Points, in no order, along strands that fork, close into loops and pass close to each other.
In the rows, zero is written as 128.
Points whose rows are less than 101 apart are linked; no others are. Some points are linked to none.
popar: [ 95 145 115 113 126 147 132  95  86 144 151 118  91 113  95 114 118 131
  97  92 153 156 102 116 112 103 119 119 159 102 152]
Gupi: [177 123 163  72 109 147  61 112 145  97 113  84 129 149 115 135 147 102
 119 121 134 113 149 135  83 137 103 151 100 124 125]
geguk: [183 157 180 116  88 146 103 162 145 103 123  71 160 151 157 107 154  86
 147 117 118 144 134 111 138 178  55 123 160 123  95]
zav: [187 146 178 127 109 144 110 171 149 108 119  87 156 154 151 113 162 111
 148 149 115 136 153 110 146 158  83 118 125 128  96]
Zaku: [113 118 137 185 132  74 149 171 151 125 105 167 160 111 172 152 132 175
 154 197  89 127 148 112 150 138 150 109  78 133  57]
dumo: [146 117 135 165 151 137 182 191 141 150 116 163 137 153 138  95 152 153
 152 161 104 135 165 146 172 140 167 107 130 137 128]
Pinuz: [ 60 157  78 190 107  86 166 152  72 157 179 126 172  70 117 128 112 161
 158 129  94 138  76 118 155 108 117  77 158 120 116]
lela: [125 151 127  73 123 170 128  88  93 125 136 135  64 133 102 100 131 126
  73  66 191 124  93 133 116 126 157 145 159 112 159]
nake: [ 99 156 119  91 120 154 129  90  76 135 149 138  68 122  97 110 117 130
  78  69 187 143  84 122 114 109 135 130 167  95 149]
dufur: [ 49 155 117 127  69 125 137 137  51 149 154 146 149  98  62 138 163 137
 125  98 103 110  54 156 102  64 172 100 145 132 124]
fikon: [ 83 141  84 203 160 104 162 136 120 170 166 147 108  91 156 149  91 175
 126 155 109 127 125 142 163 108 131 115 128 145 146]
Rini: [131 136 130 166 131 126 183 188 117 148 118 156 137 146 106  79 162 153
 151 149 107 145 146 139 160 120 162 103 139 128 128]
Riv: [ 99 141  88 182 176 126 161 120 126 168 161 138  81 109 154 143  95 163
 126 145 138 134 124 149 160 109 127 130 135 138 167]
kasa: [138 116 109 140 184  76 116 108 177 102  97 137  86 142 183 216 112 128
 171 189 157  82 143 163 144 150 117 176  85 145 133]
muv: [155 118 175 106 100 149 139 169 114 122  96 128 174 155  76  70 190 114
 118 120  95 143 159 130 128  95 142 104 143 132 134]
Leg: [ 57 138 151  77  98 141 128 111  61 131 142 130 118  92  74 131 121 122
  93  64 129 129  90  97  81  79 137  98 158  97 127]
kapas: [ 63 161 103 167  93 108 165 149  71 149 157 129 153 101  87 110 140 151
 151 120 105 144  76 128 138  86 137  84 151 111 122]
dav: [134  89 114  70 152 157 116  82 135 145 139 185 127 134  83 136  75  90
  78  86 164 104 131 155  80 127 165 155 110 114 194]
mib: [195 155 161 118 119 184 161 139 140 127 126  92 127 156 159  89 160 101
 134 120 109 101 138 140 180 176  98 131 164 153 142]
gipun: [140 132  98 164 175 158 165 125 151 148 135 147  85 157 147 114 122 153
 149 133 148 119 128 165 163 126 173 141 137 156 184]
nidu: [109 108 125  44 119 104  79  85 121 138 146 147  97 102  98 159 112  80
  59 120 155 126 130 122  63 122  81 154  92  83 107]
kes: [104 152 113 168 121  57 107 121 133 111 125 105 136  89 144 164 116 147
 151 163 130 157 121  86 114 135  78 135 107 112  77]
kefin: [ 85 120  99 208 157 115 185 167 139 164 145 173 113 115 166 141  98 184
 137 167  95 120 130 154 170 122 170 107 122 150 134]
Zez: [ 99 172 101 175 109 118 171 161  92 136 150 135 112 138 128  74 128 165
 149 102 168 162  70 110 169 117 144 102 168 105 116]
zigu: [134 113 168  29 112 177 101 105 114 123 134 106  91 117 104 119 123  81
  62  57 149 112 146 117  83 150 117 140 152  98 143]
lote: [141  86  94  95 167 146 113  63 142 155 148 172 114 134 102 136  87  97
  95 118 156 116 131 166  95 119 144 161 106 129 192]
fav: [124 105 139  52 138 165 120 109 119 131 123 165 114 126  80 125  94 101
  68  62 158 101 128 135  71 122 176 147 122 115 182]
Sibe: [156 122 174  42  95 170  71 104 127 115 132  79 106 128 120 122 137  72
  84  73 140 116 149 129  87 159  87 139 147 106 123]
lurib: [147 118 164 154 133  80 152 185 155  98  88 153 159 136 187 176 144 177
 159 211 113 120 153 116 149 163 152 114  84 122  60]
Mikur: [178 151 175 112  88 161 141 161 132 103 124  77 169 143 148  80 156  81
 128 101 112 155 132 104 155 177  61 113 188 127 112]
Loda: [ 72 146  92 170 100  51  99 106  92 131 148 109 178  55 127 154 115 134
 142 130 103 149  91  79 123 113  63 113 116 120  82]
zeni: [141 140 124 119 134 172 142 111 122 132 130 120  98 150 102  90 148 139
 113 103 144 136 120 138 129 116 161 132 148 132 169]
Duta: [104 132 117 130 113 127 119 131 116 125 139  82 137 118 121 105 113 113
 140 105 129 182 123  76 118 129  84 101 165 100 114]
faz: [160 121 121 137 169 159 124 121 160 147 132 106  93 145 163 131 124 120
 155 144 131 112 157 140 154 145 121 138 122 148 153]
nenu: [124 134 105 136 146 107 102 118 144 150 149  87  90 117 167 145 100  97
 149 133 160 165 140 114 136 163  63 132 156 102 110]
pufal: [148 116 116 136 179 133 109 115 163 155 128 108  70 143 188 160 108 111
 160 160 147 100 157 145 159 154 102 147 116 139 140]
bab: [122 102 127  89 111  74  70  72 130  98 100 165 169 100  74 167 117 121
  91 118 129 104 122 123  52 103 136 174  61 129 122]
veta: [176 126 157 143 138 149 130 172 156 129 118 112 146 153 157 112 153 128
 154 162 107 130 166 119 162 150 118 115 115 139 111]
guli: [124 110 158  29 129 174 120 113 108 128 127 136  88 116  94 120 111  90
  54  53 159 100 135 122  80 138 148 143 137 102 163]
rubip: [154 158 152 117  96 155 164 155 105 113 113 126 129 160  96  57 187 134
 114 104 143 143 121 131 160 119 158 116 167 128 137]
Kud: [151 111 137  90 115  87  76  85 147  71  89 127 162 129  81 162 137 131
 119 137 131 117 135 127  60 114 137 172  66 131 123]
fug: [120 145 132 169 131  67 130 146 151 103 112 113 135 107 167 173 121 165
 160 184 126 140 136  92 129 153 110 130  96 118  73]
sel: [182 132 172  50  99 155  54 102 135 107 124  77 116 149 126 134 146  79
 105  94 141  95 146 153  84 163  79 157 120 114 123]
Pib: [176  91 118 163 158 161 142 124 182 123 123 164 152 186 124 116 118 115
 173 137 120 110 162 169 155 128 181 140 134 166 178]
rito: [175 171 142 123 109 166 183 143 126 114 135  93 118 148 155  78 155 120
 132 109 148 131 116 122 193 179 115 123 194 137 139]
zala: [135 105 115  80 140 123  79  77 132 142 139 128 100 118 111 146 115  96
  94 134 151 131 141 137  82 120  97 158  90 112 131]
tif: [133 123 110 183 156  61 121 109 171  79  89 158 148 119 144 186 135 164
 157 174 115 110 137 134 123 123 144 171  68 159 114]
sefi: [153 105 119 108 151 143  88  88 149 134 127 116 113 134 122 135 119 110
 123 138 136 127 152 141 102 120 119 155  96 136 148]
vogu: [162  96 121 165 138 109 109 133 182  95 101 164 181 162 122 140 134 130
 173 171 103 123 168 141 128 112 163 150  82 164 119]
Vupad: [ 75 144  89 194 131  93 181 165  98 160 168 136 149  89 145 124  84 173
 153 136 107 154  92 103 158 127 116  80 158 115 110]
kipan: [135  91 168 143 150 124 138 169 164 129  91 146 126 155 243 187 108 160
 150 207 126  91 137 144 184 185 163  93  98 123  81]
goses: [ 85 140 101 181 119  94 124 119 110 151 144 127 155  78 117 131 124 149
 138 149  81 138 123 110 130  92 113 112 102 136 107]
digam: [155 148 154  98  83 162 150 147 115  93 128  72 154 143 131  74 152  89
 116  77 128 166 117  96 149 166  83 110 211 121 126]
nok: [162 113 155 154 144 130 152 191 154 138 113 144 152 146 171 122 143 146
 156 179 103 130 174 123 168 152 139 104 108 133  94]
Munu: [151 153 132  86 116 180 136  97 110 116 128 115  84 151 107  84 151 130
  91  78 173 123 106 136 133 133 166 142 161 133 162]
bim: [137 157 133 148 112 140 175 167 109 132 121 137 120 158 102  65 173 149
 137 123 140 147 121 134 163 118 164 110 157 123 133]
rim: [165 123 148 100 124 153  83 111 144 120 126  83 119 141 122 121 143 107
 125 129 129 130 153 123 109 133 106 136 115 128 127]
kur: [110 105 107 110 124  94  73  71 119 134 126 163 153  90  89 155 114 119
  86 128 118 115 126 128  75  89 120 161  70 137 130]
ripi: [143 109  96 168 169 154 149 110 163 140 133 162 117 163 123 120 110 136
 154 132 133 121 140 172 141 114 179 147 131 162 191]
dil: [ 53 141 137  94  84 135 131 132  61 141 139 163 138 100  58 140 142 130
 106  77 108  95  69 145  73  63 187 111 139 132 136]
dopo: [ 61 117 144  55 111 132 113 103  68 139 152 136 107  80  82 145  96  95
  70  69 137 131 109  90  71  97  98 112 152  83 121]
Pafun: [ 90 143  99 155 115  62  93  97 109 130 142 110 136  74 129 157 110 130
 127 145 130 156 116  91 112 111  61 132 114 111  91]
viko: [148 149 161  97  94 171 146 131 110 105 126  89 128 144 105  74 165 117
 104  86 136 149 121 105 141 133 125 110 184 119 139]
teg: [145 115 107 162 178  63 126  96 181  72  86 155 124 132 158 214 118 147
 167 178 141  96 140 155 129 138 137 182  79 158 137]
Benos: [ 58 153 106 155  80 114 153 140  66 154 152 138 159  96  66 121 162 142
 140 122  85 125  75 150 119  72 155  93 141 131 125]
Seben: [209 144 165 112 122 189 125 124 147 126 119  94 132 169 158 101 156  88
 139 118  98  77 138 152 159 168  88 148 139 163 146]
los: [173 186 128 122  87 150 191 153 111 100 133 111 126 153 161  60 153 127
 130 102 178 140  96 120 210 177 125 129 201 139 116]
tem: [ 70 128 160  76  95 149 131 127  80 133 123 142 129 109  64 121 135 125
  97  70 110 114 102 113  71  72 173 106 142 116 133]
kugik: [ 89 153 140 119  79 140 146 146  80 133 121 144 125 146  67  81 173 140
 123  94 132 137  83 133 116  75 177 105 152 115 123]
rep: [123 135 113 131 145 153 134 103 120 147 142 111  94 127 113 109 127 135
 117 118 136 147 130 129 126 114 131 125 139 122 158]
milu: [140  92 101 120 158 143 103  78 145 143 138 154 127 135 105 131  98 114
 116 126 135 124 146 154  97 107 146 156 102 144 174]
tebo: [119 145  90 165 184 142 166 112 134 164 153 137  56 131 159 127 106 155
 131 133 170 126 114 163 169 123 141 142 143 140 182]
nafu: [ 68 134  73 179 120  56 121 139  95 142 156 112 182  62 152 148  81 138
 153 125 105 162  87  73 132 127  63 104 140 120  85]
Gose: [110 122 124 189 145  86 135 148 158 127 115 145 132 105 181 170 113 173
 150 187 107 124 141 110 150 137 135 126  81 142  78]
kufu: [140 120 164 149 144  91 146 171 166  95  87 135 134 142 215 204 127 173
 161 210 126 100 138 128 155 181 151 119  93 121  76]
Rora: [139  99 130 128 122 141 109 126 146 125 111 140 169 151  82 104 143 122
 133 136  91 136 153 133 101  93 164 129 105 148 140]
luf: [145 138 118 112 105 130 101 167 137 105 129  61 157 143 169 103 127  77
 150  80 129 181 122  92 123 193  57 123 198 114 100]
tun: [171 117 158  84 108 119  69 115 150  75  97  98 155 151  94 145 152 123
 126 139 130 119 145 129  72 118 126 157  79 133 119]
Piz: [ 67 130  53 166 132  74 129 131  86 152 167 108 156  78 147 144  71 124
 138 109 125 175  87  86 126 123  48 109 167 110 117]
Miz: [140 119 113 164 141  86 103 114 166  93 100 143 157 130 124 155 139 149
 155 168 108 122 146 126 112 108 142 161  68 157 110]
duga: [102 105 125 185 165 133 189 176 154 164 129 167 108 130 193 142  97 180
 141 174 108 123 139 149 183 149 179  93 125 139 119]
fab: [ 94 110 132  52 116 126  90  90 102 144 155 130  92  97  96 144 103  80
  62  94 152 143 131 106  73 120  75 131 135  76 113]
Ponif: [129  80 154 158 164 139 170 180 162 155 106 169 127 148 222 153 109 163
 142 191 107 108 154 152 191 171 177  85 113 134  98]
Mipez: [180 100 125 138 166 163 112 122 174 128 120 128 133 168 150 126 127 114
 165 143 118 103 160 148 147 137 144 147 108 164 162]
zakad: [128 111 111 150 185 105 110 119 174 135 112 131  79 134 199 195 100 128
 163 183 153  92 152 153 159 148 115 156  86 149 128]
duvol: [153 119 151 112 116 161 125 143 135 123 113 115 152 153  93  84 166 122
 121 125 101 140 153 123 125 106 144 114 130 135 139]
kipu: [151  90 119 156 133 133 112 127 168 116 113 159 177 159  97 118 131 122
 154 151  95 131 164 145 117  99 168 142  99 159 138]

How many points has the smallest loop of links through each point below? Write - if it is on no loop.
sefi | 11
Rini | 11
nake | 6
zala | -

A piece is all that can be reached along the links. How many separate loops has the piece of each point below (a circle has one, a figure eight two, a Y none), and how many tips (points with one link)?
lote | loops 1, tips 2
rep | loops 1, tips 0
dumo | loops 1, tips 0
teg | loops 0, tips 2
rito | loops 0, tips 2

A fork is a point with three links, a tip a point with one. Leave the first point through the second and follow the links. Name the first fork or tip that comes.
Zaku; Gose | Piz
tem; Leg | sefi
milu; lote | Gupi
fab; dopo | Vupad
tif; Miz | muv
